Points, in no order, along strands that fork, close into loops and pass close to each other.
Two points are linked if the straight distance between their rows is under 7.87.
(886): [-0.34 -0.95  0.74  2.77  1.16 -0.04  3.82 -1.85 -1.08 -1.39  0.26 -2.45
 -0.21  2.53 -0.24  0.85  1.18 -0.97 -2.46  2.36 -1.81  1.50 -2.83  1.33]
(264): [ 1.07  0.44  2.33  0.81  0.34 -1.61  1.99 -2.05 -1.50  0.04  2.43 -3.56
  2.30  1.30  3.38  1.47 -1.00  2.16 -1.29  1.10  1.95 -1.06 -3.68  0.93]
(1213): [ 2.01 -1.79  0.14  1.36 -2.00 -0.26  2.54 -0.47  0.26 -1.36 -1.43  1.83
 -0.79  3.04  3.74 -0.14  0.80 -0.13 -1.23  0.98 -3.71  2.30  2.02 -0.93]
(1144): [ 0.17 -3.38 -0.39  1.11 -1.87  1.82  2.18 -2.85  1.41  0.66 -2.77  1.08
 -1.10  1.77  1.79  1.36  1.70  2.18 -1.86  1.59 -0.54  0.57 -3.32  0.57]
(300): [-1.97  0.85  2.05 -1.68 -1.45  0.62 -2.22  2.92 -2.66 -0.75 -0.44 -0.29
  0.27  0.10 -0.32  0.95  0.18 -4.94  1.50 -0.48  1.09 -1.21  1.13  0.48]
(1074): [ 0.28 -1.82  0.00 -0.37  1.13 -0.49  2.36 -1.85  0.44 -0.74  2.13 -0.10
  2.84  1.28  1.01 -1.59 -1.49  6.18  0.32 -0.79 -0.69  1.01 -1.44  1.17]
(1220): [ 0.26 -0.86  3.91  1.63 -0.24 -2.44  0.75 -0.71 -3.32 -1.59 -1.08 -1.30
 -0.88 -0.43  2.21  1.70  0.94 -4.15 -0.60  0.25 -3.10  0.45  0.49  1.08]
(589): [ 0.07 -0.45  2.27  0.42 -1.01 -0.71  0.66  0.43 -3.80 -0.10  0.84 -3.74
  1.30 -0.03 -3.30  0.08 -1.11 -2.15 -2.05 -1.66 -1.45 -0.23 -0.54 -0.47]
(169): [ 3.64 -2.67 -1.15  1.76 -2.66 -0.20  2.61 -0.48 -0.12  0.12 -0.66 -0.30
  0.11  0.41  1.55 -0.67 -0.02 -1.00 -2.80 -0.68 -4.70  1.08  2.03 -2.47]
(71): [-1.69  1.10  0.49  1.70  0.24  0.02 -1.15 -0.44 -0.07 -3.49 -0.53  1.00
 -0.23  2.76 -0.97 -0.02 -1.19 -2.52  1.50  0.29 -0.14  3.03  0.89  1.74]
(250): [-0.10  1.41 -2.63  2.33 -0.95  3.99  1.85 -0.94  1.82  1.66  0.77  0.82
  0.42 -2.83  1.23 -0.70  1.05  2.57  0.88 -1.61 -2.36 -3.16 -0.10 -1.38]
(290): [ 3.31  1.03 -3.58 -0.91  0.02 -0.87 -2.67  2.51 -1.11  1.95  0.07  0.87
  0.28 -0.02 -0.11 -1.25 -1.18 -1.60 -2.68  1.79  0.51  4.52  0.45 -3.36]
(1211): [-0.76 -2.99  1.90 -1.44  2.80  0.96 -0.22  1.99  1.47  2.13  0.80 -0.93
 -1.59 -0.92 -1.63  0.19  3.03 -2.88 -0.07  2.96  2.54 -2.12  0.25 -1.96]
(1082): [-0.53 -0.37 -4.39 -1.15 -1.28  2.55 -1.75  2.35  0.43  3.09 -2.60  2.87
 -1.26 -3.87 -0.60 -1.00  2.01 -0.20 -0.52 -0.68 -2.44 -1.16  0.39 -2.38]
(852): [ 1.13 -1.43  2.96  1.98 -2.63 -2.45  1.43 -2.17 -1.88 -1.46 -1.17 -2.49
 -1.37  0.02  3.96  2.55  0.67 -4.03 -1.10  0.08 -1.68 -3.30 -1.93  0.29]
(833): [-0.01  0.66  1.92  1.73 -0.98  0.10 -2.41 -2.59  3.36 -2.41 -1.62  2.49
 -0.19 -1.55 -1.41  0.31 -0.91 -0.30  3.12  2.29  0.95 -3.72 -0.23 -0.49]
(1217): [ 4.02  2.37 -3.58  0.80 -0.48 -0.13 -0.59  0.42 -0.68  2.14  0.16 -0.49
  1.13 -0.05  1.66  0.47 -0.64  0.83 -2.71  0.71  0.04  1.32  0.77 -3.85]
(658): [-0.35 -2.06 -0.87 -1.24 -4.30 -0.47 -1.20 -2.38  0.24  1.65 -4.72 -1.02
 -1.29 -1.63 -0.25  1.31  0.22  1.83 -0.18 -2.88 -0.87 -4.23 -4.24  0.24]
(147): [ 0.84  3.28 -4.19  1.83  0.23  1.88 -1.97 -2.80  0.73  1.91 -1.08  1.08
  2.20  1.13  2.29  0.47 -0.44  4.76 -0.99 -4.09 -0.77  0.24 -0.51 -0.45]
(875): [-0.74 -0.07 -1.77 -0.85 -0.33  2.24  0.43  3.41 -2.23  0.76  1.63 -2.56
  0.70  2.43 -1.48 -0.23  0.16 -3.10 -1.03  0.88  2.08  1.44 -0.12 -1.73]
(1208): [-3.10  1.58  3.66 -0.37  0.50 -3.05 -2.65  0.35 -1.53 -0.72  0.78  0.24
  1.31 -0.52 -0.04  1.96 -0.86 -0.52  1.52 -1.88  2.05  0.13 -2.70  4.80]
(204): [-1.90  1.36 -3.36  1.28  0.82  3.80  0.28 -1.51  2.36  1.64 -0.49  0.91
 -0.51  1.20 -0.07  0.24  1.19  3.44  0.28  0.58  2.42  0.55 -3.84  0.77]
(682): [ 0.71  1.28  2.78 -1.58  0.45 -2.77 -2.08 -0.81 -0.25  0.38 -0.05  1.74
  0.01 -3.34  1.59  0.59 -0.75 -0.12  2.20 -0.54 -0.48  0.31  2.38  1.52]
(341): [ 0.49  2.83  0.63 -2.19  1.54 -2.54 -2.45  0.43 -0.19  0.12  0.83  1.27
 -1.30 -2.04  2.93  0.54 -0.89 -1.03  2.55  0.52  3.33  1.34  3.58  0.75]
(991): [-0.58  0.39  2.01 -0.31  1.39 -1.54 -0.57  1.05 -3.04  0.12 -1.05 -1.09
 -1.62 -0.98 -0.01  1.73  1.84 -5.70 -0.35  1.38 -0.93  1.05  0.44  0.41]
(177): [-2.89 -1.29  1.48 -0.52 -1.12  0.00  2.47  1.35 -1.10 -0.17  0.80  0.25
  1.30  2.01  2.86  0.93  1.73  0.30  0.17 -1.42 -0.13  0.96 -2.70  4.74]
(463): [-0.02  0.79  2.11  2.28 -0.79  0.32 -2.13 -1.80  0.20 -3.35 -1.40 -0.19
 -0.57  1.00 -2.39  0.73 -1.67 -2.56  1.30  1.29  0.42 -1.24 -0.38 -0.75]
(808): [ 1.13 -3.45  1.82  0.85  1.47  0.39  0.64  1.73  1.69 -2.39  0.93  1.23
 -0.85  2.11  0.82 -1.70  1.10 -3.23  0.34  2.09 -1.29  1.05  4.05 -2.77]
(1101): [-2.92 -1.18  6.32  0.64  1.35 -0.95 -1.36  1.36  0.43 -1.74  1.42  1.25
 -0.82 -0.88 -3.47 -1.41 -0.45 -1.87  1.82  0.36  1.91 -2.58  0.24 -0.41]
(1172): [ 1.25 -1.43 -1.00  0.38 -2.16  1.03  1.60 -0.90 -1.13 -0.27  1.11 -2.30
  3.79  3.36  0.64 -1.08 -1.72  3.92 -1.86 -3.86 -1.27  0.64 -1.04  0.49]
(643): [-1.58  1.43  0.15 -1.43  0.08  0.33 -1.47  1.46  2.26 -0.75 -0.14  3.50
 -1.81  0.23  3.09 -0.24  0.35 -1.12  3.57  1.42  3.57  0.27  2.38  0.76]
(917): [ 1.48 -2.81  0.57 -0.54  2.81 -1.32  1.33  0.05  1.72  0.25 -0.05  1.77
 -2.34 -0.19  1.97 -0.49  1.98 -0.55 -0.63  3.84 -0.38  2.11  2.83 -2.14]
(607): [ 1.06 -0.51  0.58 -2.31 -0.29 -0.88 -0.97 -0.37 -2.17  0.58 -0.03 -0.31
  2.51  3.99  3.98  0.80 -1.07  3.45 -1.45 -0.22  2.33  2.32 -0.93 -0.33]
(837): [ 0.06 -1.36  0.82 -0.46 -1.64  1.54 -2.78  0.90  0.95 -0.33 -2.16 -0.73
 -0.17 -1.02 -4.91 -0.07 -0.58 -2.42  0.10  0.72  0.52 -5.52 -0.08 -3.90]
(995): [ 0.16  3.79 -3.32  1.36  1.73  2.57  0.98 -0.87  1.83  3.38  2.07  0.03
 -0.80 -3.58  2.26 -0.15  0.84  2.78  1.05 -0.26  0.74 -2.31  0.57 -1.72]
(797): [ 0.69  0.96 -1.35  0.29 -2.94  0.54 -0.55  1.90 -0.29 -1.67 -0.62  1.47
  1.15 -0.96 -2.35 -1.30 -0.97 -2.49  0.48 -3.77 -4.93  0.35  3.33  0.30]
(1139): [ 1.76 -1.88 -2.21 -0.06 -1.73  0.23 -0.31 -0.21 -1.99  0.34  0.01 -1.53
  2.94  2.16 -1.79 -1.31 -2.27  2.10 -3.21 -2.84 -1.37  2.63 -1.34 -0.75]
(715): [ 0.59 -1.99  1.13 -0.27  2.03 -1.67  2.35 -1.08 -0.48 -1.97  3.29 -1.02
  1.41  0.22 -0.16 -2.77 -1.75  3.69  0.13  0.79 -1.25  1.46  0.98 -0.60]
(820): [ 0.24 -1.51 -1.45 -1.86  1.37 -0.55 -0.21 -1.26  0.46  0.96  0.58  1.10
  2.40  2.58  2.43 -0.95 -0.53  6.21 -0.75 -0.66  1.39  2.56 -1.06  0.41]
(932): [-1.59  0.06 -0.86  1.22  2.42 -0.49  2.55 -0.47  3.94 -1.95  2.68  2.12
 -2.41 -0.78  2.21 -1.34  0.57  1.29  2.05  1.73  2.40 -0.35  0.31  3.35]
(546): [-1.25 -1.70  3.27 -0.49  1.76 -2.42  2.42 -0.52  1.97 -1.60  3.99  1.62
  0.40 -1.88  2.72 -1.82 -0.71  2.42  2.81  0.52  1.96 -1.52  0.49  2.54]
(641): [ 1.57 -1.30 -0.28 -0.64  1.57 -1.10  0.39  0.27  0.68  0.05  2.55  0.34
  1.12 -1.37 -1.67 -2.70 -1.87  2.19  0.07  0.15 -0.45  1.66  2.97 -1.74]
(984): [-0.75  2.41 -1.86 -0.49 -0.12  0.44 -3.45 -1.15  3.37  0.40 -2.12  3.34
 -0.83 -1.87 -3.79 -0.31 -0.81  1.99  2.25 -0.82 -0.33  0.49  0.91  1.02]
(93): [ 0.92 -0.80 -1.50  0.73 -0.60  3.16  0.29  3.34  1.64 -0.70  2.07  0.06
  1.42 -0.47 -1.88 -2.30  0.51 -2.74  0.17 -0.60 -1.10 -2.37  2.95 -3.90]
(942): [-0.27  0.39  1.86 -1.26 -2.75 -0.45 -0.18 -1.60  1.48  1.84 -1.79  0.04
 -0.05 -3.15 -3.32  0.91 -0.19  2.35 -0.64 -2.42 -1.14 -4.65 -2.66  0.78]
(600): [ 1.66 -0.41 -1.64 -0.01 -2.13  0.02 -2.83 -1.42 -0.19  0.88 -2.31 -0.17
  1.34  0.85 -3.02  0.09 -1.97  1.60 -2.13 -2.96 -1.21  1.59 -0.87 -0.12]
(480): [-2.02  0.75 -2.21 -0.52  0.14  1.80 -1.02  1.18  1.06  0.73 -3.77  2.21
 -2.70 -0.87 -2.88  1.15  2.84 -2.89  0.77  0.53 -1.66  1.10 -0.55  1.75]
(908): [-0.27  1.04 -2.60 -0.75  1.08  0.60  0.62 -0.59 -1.06  3.08 -1.51  0.55
  0.10 -0.28  1.24  0.83  2.11  1.95 -1.95 -2.24 -2.53  3.11 -1.14  2.10]
(256): [-1.02  2.62 -1.81  0.17  0.76  0.06  0.63 -0.58 -1.10  2.39 -1.03 -0.55
  1.24 -1.58 -0.10  1.25  2.06  1.15 -1.09 -4.72 -3.42  0.63 -2.35  4.35]
(550): [-0.11  0.97 -1.15 -2.51 -3.82  1.09 -3.26  1.54 -0.71  0.53 -2.80  2.44
  0.52 -0.51  3.10  1.00 -0.50 -0.76  1.44 -1.66  0.52 -1.44  0.95 -0.71]
(59): [ 0.93  2.04  1.12  0.53 -1.36 -0.17  0.21  0.35  1.73 -2.91  1.18  1.88
  0.22  2.03  4.30 -0.55 -1.00 -1.27  3.23  1.16  1.62 -1.01  3.79 -1.10]
(1029): [ 1.01  3.57 -0.49  0.25  1.10 -0.01  0.47 -2.09  1.29  1.69  2.34 -1.23
  1.76 -2.88  1.13  1.02 -1.12  2.87  1.19 -0.68  2.31 -2.52 -0.98  0.14]
(736): [ 0.66 -0.36  3.48 -0.83 -0.73 -1.44 -1.45 -0.13 -2.48 -1.27  1.11 -0.77
  1.84  3.04  3.36  0.39 -2.63  1.09  0.32  1.27  2.98  1.24  0.36 -1.74]
(97): [-0.52 -1.80  1.26 -2.00 -0.47  1.00  2.74  1.52 -0.45  2.28  1.52 -0.33
  1.22 -2.26  1.25  0.16  2.11  0.91  0.06 -0.16  0.06 -1.79  0.02 -0.48]
(481): [-1.07  1.09  1.82 -2.39 -1.30 -1.31 -0.86  1.21 -0.55  0.99 -1.22  1.17
  0.22 -4.38 -0.57  0.38  0.87 -0.99  1.71 -2.80 -3.10 -1.98  1.24  2.13]
(1170): [-0.49  1.35 -3.92  0.04 -0.29  2.26 -2.07 -0.26  1.48  1.99 -3.11  1.75
 -1.03 -2.60 -3.58  0.69  0.77  1.06  0.08 -0.07 -1.05 -0.21 -0.87 -0.41]
(434): [ 0.04 -0.81 -0.29  1.77 -0.87  2.11  2.95 -1.33  2.63 -0.16 -0.19  1.57
 -0.08 -1.46 -0.74 -0.85  1.54  1.40  0.48 -0.70 -3.83 -1.55  0.34  0.47]
(1085): [ 0.62 -0.50  0.33 -2.13  0.93 -2.21  1.42  2.63 -3.85  0.61  2.27 -1.28
  0.67  0.15  1.95 -0.66 -0.15 -1.24 -1.59 -0.48 -1.97  3.70  2.35 -0.19]
(1231): [ 0.17  0.29 -1.83  0.12 -4.04  0.38 -0.79  1.50 -0.28 -1.60 -3.87 -0.09
 -0.58 -1.86 -2.65 -0.68 -0.62 -3.22  0.78 -3.78 -4.99 -3.30  1.56  0.06]
(1178): [-1.27  1.72 -2.66 -2.65  3.73 -1.50  0.33  0.93 -0.37  0.31  1.65 -0.12
 -2.41 -1.73  0.05 -1.24 -0.65  1.42  0.09 -0.84  2.11  2.95  1.89  3.73]
(232): [-1.22 -2.26 -0.80 -0.32 -0.74  1.85 -0.29 -0.98 -0.21  1.13 -3.61  1.06
 -1.22  3.24  0.32  1.82  2.30  0.51 -1.44  1.87  0.68  2.44 -3.55  1.48]
(287): [ 0.56  2.43 -3.33  1.95  0.05  2.28  2.28  0.91  0.63  0.44  0.25 -0.71
 -1.28  4.16  2.32  0.20  1.49  1.24 -0.75  2.65  1.74  1.41  0.57 -2.32]
(735): [ 0.95 -1.21  1.19  0.73 -1.35  0.67  0.40 -1.60  4.27 -0.76 -0.66  3.57
  0.03 -2.59 -0.96 -1.47 -0.07  2.14  2.23  0.24 -1.81 -2.74  1.44 -1.20]
(671): [ 0.45 -2.40  3.01 -0.07 -1.17 -0.54 -1.15 -3.03 -0.60  0.17 -0.12 -1.20
  1.66  0.69 -2.52  0.26 -3.01  3.67 -1.20  0.06  1.86 -1.08 -2.72 -1.30]
(768): [ 1.15 -1.05 -0.15 -0.46 -0.72  1.50 -3.26  2.49  0.95 -0.17 -0.20  0.58
  0.40 -0.99 -4.16 -1.26 -0.69 -3.16  0.14  1.19  0.49 -2.02  1.85 -4.18]
(146): [-1.23  0.12 -2.15 -0.45  0.91  1.89 -1.68 -0.53  0.88  0.47 -2.15  1.05
 -1.07  2.73 -1.22  1.15  0.47  0.67  0.05  2.35  2.77  3.50 -2.10  0.14]
(786): [-0.70 -3.46  1.46 -1.33  3.06  0.79  3.63  1.08  1.95  1.14  3.26 -1.26
 -0.90 -0.73  0.69 -1.45  2.23  0.60  0.17  2.33  2.28 -1.66  0.37 -0.44]
(258): [-0.11  3.33 -0.50 -0.12  0.55 -1.10 -0.63  1.07 -1.87  0.83 -2.03  0.18
 -2.24  1.30  3.09  2.79  2.63 -3.56 -0.47  0.86 -0.58  2.86 -0.15  2.38]
(920): [ 0.36  1.27 -1.73  1.62 -1.56  2.16  1.65  1.53  1.41 -1.70  0.95  1.69
  0.84 -0.17  0.10 -1.62 -0.23 -1.16  1.41 -1.83 -3.69 -0.01  3.60 -0.62]
(1027): [-0.71  1.86 -1.42  1.05  1.61  0.09 -2.15 -0.16 -0.80 -2.33  0.22 -0.36
  0.81  3.28 -3.54 -1.33 -2.66 -0.18  0.77 -0.22  0.49  3.92  0.76  0.98]
(400): [ 1.27  1.40 -0.79 -2.34 -2.35  0.05 -2.14  0.75 -1.29  2.08 -2.05 -0.34
  0.91 -3.70  1.64  1.45  0.23 -0.33  0.28 -2.20 -1.27 -3.73  0.26 -0.48]
(433): [ 1.95 -2.27  0.38  0.66 -1.12  0.99 -0.87  1.61  0.77 -2.11 -0.44  1.25
 -0.31  3.55  1.27 -1.08 -0.32 -3.04 -0.67  3.17  0.46  0.79  2.69 -4.25]
(356): [-0.18 -0.65  2.91  0.59 -0.30 -0.32 -0.29 -1.75 -1.99 -0.47  1.64 -4.12
  2.69  1.19 -1.38  0.60 -2.55  2.13 -1.11  0.37  3.04 -1.56 -3.71 -0.17]
(252): [-0.24 -0.02  1.07 -1.16  4.05 -2.10 -0.14  0.43 -0.37 -0.97  3.79 -2.01
 -0.74 -3.02 -3.71 -2.66 -2.34  0.66  0.98  0.63  2.37 -0.15  2.79 -1.16]
(343): [-0.58 -0.14  1.46 -1.46 -0.09 -1.71 -0.18  1.66 -2.41  1.53  0.66 -1.23
  1.02 -1.55 -4.66 -0.96 -0.96 -0.06 -1.73 -2.34 -2.91  1.61  0.70  0.47]
(1259): [-0.44  0.84  0.06 -0.29  2.49  0.38 -0.93  0.20  1.41  0.84  0.55 -1.73
 -1.51 -2.09 -2.29  1.36  1.07 -2.44  0.63  2.89  3.65 -2.53 -0.83 -0.48]
(663): [-0.48 -0.34  1.96  1.57 -2.92 -0.74  1.15 -1.44 -2.52 -0.68 -0.60 -4.54
 -0.44  0.08 -3.30  0.87 -0.76 -3.15 -1.73 -2.41 -2.01 -2.86 -2.41  0.73]
(639): [-2.02 -0.15  1.05  0.50  2.24 -2.51  1.01 -1.95  1.34 -0.36 -0.11  0.94
  0.33  0.40 -3.64 -0.88  0.39  3.90 -0.26 -1.16 -2.02  1.99 -3.23  4.72]
(115): [ 1.20  0.91  0.06  0.72  3.25 -0.04 -0.40 -0.65  1.70 -0.45  2.61 -2.31
 -0.55 -1.39 -2.76 -0.80 -1.08 -1.10  0.88  2.73  3.57 -1.86  1.89 -2.80]
(1215): [-3.09  2.15  0.46 -2.34  1.50 -1.38 -2.35  0.59 -1.13  0.29  2.13 -0.38
  0.89  0.19  0.49  0.74 -0.73  0.89  2.13 -1.22  5.00  0.62 -2.16  4.17]
(1104): [ 3.69  0.93 -1.12  1.26 -2.38 -0.79  1.42  0.67 -1.49 -0.28 -0.99 -2.27
 -0.13 -0.49  3.37  1.19  0.05 -3.32 -1.76 -1.01 -3.34 -2.10  2.75 -2.72]
(1240): [-2.09  1.21  2.64  2.65  0.05 -2.65  0.05 -0.84 -0.23 -1.47  0.28 -0.69
 -0.23 -1.19 -1.72  1.88  0.13 -1.85  0.46 -0.40 -0.55 -0.80 -3.58  4.06]
(980): [-1.15  2.00 -1.55  0.71 -1.85  3.13  1.44  1.55 -0.24  0.47 -0.39 -0.04
 -0.13  3.35  3.57  1.44  1.69 -0.23  0.49  0.34  1.80 -1.01 -0.97 -0.17]
(854): [-1.25 -1.31  1.32  0.80  1.00 -1.17  3.19 -0.38 -1.94 -1.82  0.82 -0.94
  0.32  3.98  3.18  0.50  0.61  0.02 -0.92  0.98 -1.10  2.86 -2.15  2.99]
(694): [ 0.33  3.92 -2.89 -0.25  2.11 -0.60  0.31  0.55 -1.34  2.58 -1.19  0.16
 -0.99  0.90  3.93  1.41  2.63  0.93 -1.40 -1.41 -1.37  3.84  0.66  1.47]
(1111): [ 1.35 -3.11  0.08 -0.53  0.75 -0.96  1.85 -0.45  0.77  0.09 -1.25  2.90
 -1.06  1.25  2.99 -0.62  1.33  1.81 -1.33  2.23 -2.21  4.63  1.54 -0.59]
(1246): [ 2.44  0.47  1.78  1.71 -1.92 -1.97  1.90 -2.39 -1.43  0.15 -0.23 -2.54
  0.34  0.82  5.28  2.68 -0.08 -0.47 -1.39  0.27  0.40 -2.80 -1.83 -0.22]
(482): [ 1.72  0.94 -1.15 -0.72 -0.33 -2.10  1.61  3.08 -2.31 -0.65  1.91  0.37
  1.38  2.74  3.75 -1.66 -0.60  0.17 -0.95 -1.17 -2.53  3.96  3.68 -0.71]
(495): [-2.91  1.59  2.91 -0.98  1.02 -0.58 -0.91  2.20 -1.30 -1.07  2.09 -0.86
 -0.32 -1.98 -2.54 -0.41 -0.46 -3.83  2.82 -1.08  1.19 -1.92  1.36  1.47]
(844): [-0.19 -0.16 -0.28  0.40  1.00 -1.57 -1.03 -3.35  0.74  0.11 -2.26  0.55
  1.01  1.09 -4.13 -0.32 -0.83  3.79 -1.94 -2.83 -2.67  2.23 -1.93  2.74]
(124): [-0.90 -2.50  1.94 -1.57 -1.26  1.60 -0.73  2.91 -0.40 -0.98 -1.58  0.65
 -0.46  0.34  1.41  0.35  2.31 -4.77  1.23  0.46 -0.74 -3.66  1.81 -1.19]
(1034): [-1.57 -1.59  0.99 -1.06 -0.86  1.36  1.43  1.86 -3.67  1.27  0.81 -3.42
  0.81  1.71 -2.57  0.85  0.59 -1.96 -2.08  0.16  0.94  0.74 -2.32  0.41]
(119): [-0.49 -0.37  1.18  0.80 -2.45 -0.84  0.28 -0.42 -0.86 -1.34 -3.05 -2.32
 -1.70 -1.63 -3.70  0.25  0.14 -4.17 -0.55 -1.96 -4.03 -4.34 -0.11 -0.15]
(47): [ 1.54 -1.88 -0.84 -2.86  0.38 -0.64 -2.08  0.54  1.68  1.52  1.69  2.72
  0.55 -1.37 -0.07 -1.91 -1.59  2.91  0.71  1.55  2.80  1.87  2.22 -2.37]
(452): [ 0.35 -0.05  0.82 -2.34  1.46 -3.30 -1.62  0.59 -3.98  1.28 -0.46 -0.89
  1.36 -0.85 -0.77  0.29 -0.59 -0.12 -1.88 -2.35 -3.13  4.79  1.29  1.43]
(711): [ 0.99 -5.05  1.68  0.13 -2.49  0.06  0.52 -3.05  1.34  0.26 -1.96  0.72
  0.07  1.38 -0.42  0.33 -0.98  2.62 -1.38  0.49 -0.51 -0.22 -1.04 -1.27]
(27): [-0.59  0.67 -1.80 -1.72 -1.64  1.46 -2.65  1.26  0.98  0.35 -1.66  4.50
 -0.80  0.15  3.24  0.20  0.52  0.63  2.44  0.03  1.46  0.60  2.00 -0.83]
(68): [-1.30  2.03 -2.60  2.35  1.62  1.30  0.74 -1.75  4.03 -0.06  0.69  2.19
 -2.07 -0.41  1.53  0.26  1.24  2.15  1.91  1.88  3.01 -0.21 -2.28  2.29]
(445): [-1.46  3.73 -1.49  0.91  2.06 -0.70 -0.84 -0.92  3.25 -0.51  0.45  1.90
 -1.96 -2.77 -3.45 -0.73 -0.05  1.47  2.91 -1.14  0.32  0.21  0.56  3.66]
(1137): [-1.97 -1.06  1.02  0.33  3.12 -2.06  3.01 -1.20  2.50 -0.12  1.32  0.99
 -1.54 -2.31 -2.33 -1.68  1.26  2.74  0.84  0.52 -2.50  0.94 -1.24  3.87]
(319): [-1.14  1.16  0.13  1.31 -1.45  0.79  0.92 -0.06  0.32 -0.84  0.05 -0.15
  0.57  0.64  1.73  1.70  1.03 -1.64  1.04  0.26  0.68 -1.43 -2.86  2.94]
(244): [ 0.55 -0.02  3.50  0.75  1.17 -1.33 -1.77 -0.50 -2.25 -3.07  1.78 -0.80
  1.49  0.80 -0.32 -1.06 -4.17  0.47  1.28  1.14  2.52  0.96  1.71 -2.77]
(1097): [-1.75  2.15 -3.74 -0.57  0.53  2.76  0.32  3.46 -1.10  0.44  0.90 -1.14
 -0.20  0.48 -3.02 -0.50  0.73 -3.26  0.31 -0.89  1.03  2.36  1.26  0.26]
(137): [-0.37 -0.76  0.38 -0.13 -2.30  1.97  0.29 -0.34  1.44  0.97 -0.91 -1.25
  0.31 -1.17 -4.57  0.40 -0.05  0.39 -0.27 -0.34  0.60 -4.99 -2.23 -1.60]
(1017): [-0.13 -2.85  4.27  2.71  1.56 -0.04  1.22 -1.74  1.14 -2.72  1.82 -1.25
  0.19  1.20 -0.78  0.01 -0.21 -0.32  0.34  3.82  2.46 -1.90 -2.25 -1.24]
(719): [ 1.09  0.83 -1.24  1.47  3.10 -0.04  2.24 -0.98 -1.39  0.36  0.52 -3.09
 -0.63  0.69 -1.24  1.07  1.11 -1.48 -1.90  3.53  0.28  1.85 -0.88 -0.69]
(299): [ 2.33  3.96 -1.69  0.71  0.33 -0.21 -2.06 -3.23  1.09  1.02 -0.80 -0.52
  2.00 -1.19  1.30  1.62 -1.19  3.06  0.32 -1.33  0.60 -0.67 -0.93  0.17]
(197): [ 3.56  1.84 -1.49  1.09 -1.82  0.02 -1.07 -0.31 -1.35  0.39 -1.29 -3.05
  0.00  0.07  0.40  2.20 -0.94 -2.72 -2.12  0.89  0.21 -1.18  0.73 -4.01]
(274): [ 2.22 -3.99  2.26  2.16 -1.43  0.60  2.41 -2.58  1.03 -1.25 -0.03 -1.60
  0.24  2.00  0.47  0.23 -0.66 -0.06 -1.53  2.43 -0.15 -2.32 -0.36 -3.06]
(340): [-0.76 -3.01  3.48  1.14 -1.57  0.63 -2.08 -1.08 -0.61 -2.21 -3.40 -0.20
 -2.00  2.08 -0.85  1.50 -0.28 -3.93  0.06  2.20  1.82 -2.36 -2.14 -1.45]
(411): [ 2.48  0.15 -3.29 -1.03 -1.49  0.97 -4.38  2.64  0.27  1.02 -0.79  1.63
  0.39 -1.40 -2.19 -1.05 -1.22 -2.64 -0.76  1.30  1.31  0.10  0.74 -4.25]
(1040): [-0.28 -2.46 -1.37 -2.14 -0.10  1.78  0.93  2.05  0.28  4.05 -0.86  1.90
 -0.86 -3.49 -0.06 -0.38  3.24 -0.03 -0.68 -0.13 -1.92 -0.66  0.71 -1.64]
(982): [-1.51  2.79 -1.75 -2.26  2.77 -1.39 -1.53  0.47 -1.81 -0.37  1.77 -0.93
  1.34  2.16  1.42 -0.25 -0.98  2.21  0.53 -2.11  2.36  2.86 -0.59  3.57]
(1041): [-0.77  2.05 -4.51 -0.97  3.42  0.46  2.89  1.69  0.21  0.29  2.98 -0.42
 -3.82  0.61  3.03 -2.06 -0.16  3.11 -0.26  0.19  3.26  1.30  1.93  2.17]
(520): [-3.05 -3.20  5.46 -0.13  2.31 -2.00 -0.21  0.51  1.33 -1.87  2.29  2.18
 -1.68 -1.47 -0.24 -1.04  0.61 -0.88  2.35  1.21  2.59 -1.66  0.40  1.45]
(74): [ 0.23  0.62 -4.82  0.88  2.54  2.00  2.66  0.76  1.53  0.24  2.37 -0.06
 -1.73  1.78  1.60 -2.02 -0.20  3.57 -0.39  1.97  2.32  2.02  1.41 -1.67]

A tip is a point with one link. Name the tips that can be reached along the links from each point below, in the order of the rows.
(1211) | (480), (47), (445), (1137), (244)
(300) | (256), (124), (1017)
(1041) | (719)
(682) | (59)

A piece is two or more points that can be reached from each other along the links. Count, over all rows, the pieces, the separate loops (a circle has one, a figure eight two, a Y none), the forks (points with three links) and the tips (points with one).
pieces | 5
loops | 3
forks | 13
tips | 17

How many points has the smallest loop of links through each point below? Write none if it is on no loop.
(1240) | 10
(520) | 19
(682) | 7
(93) | none
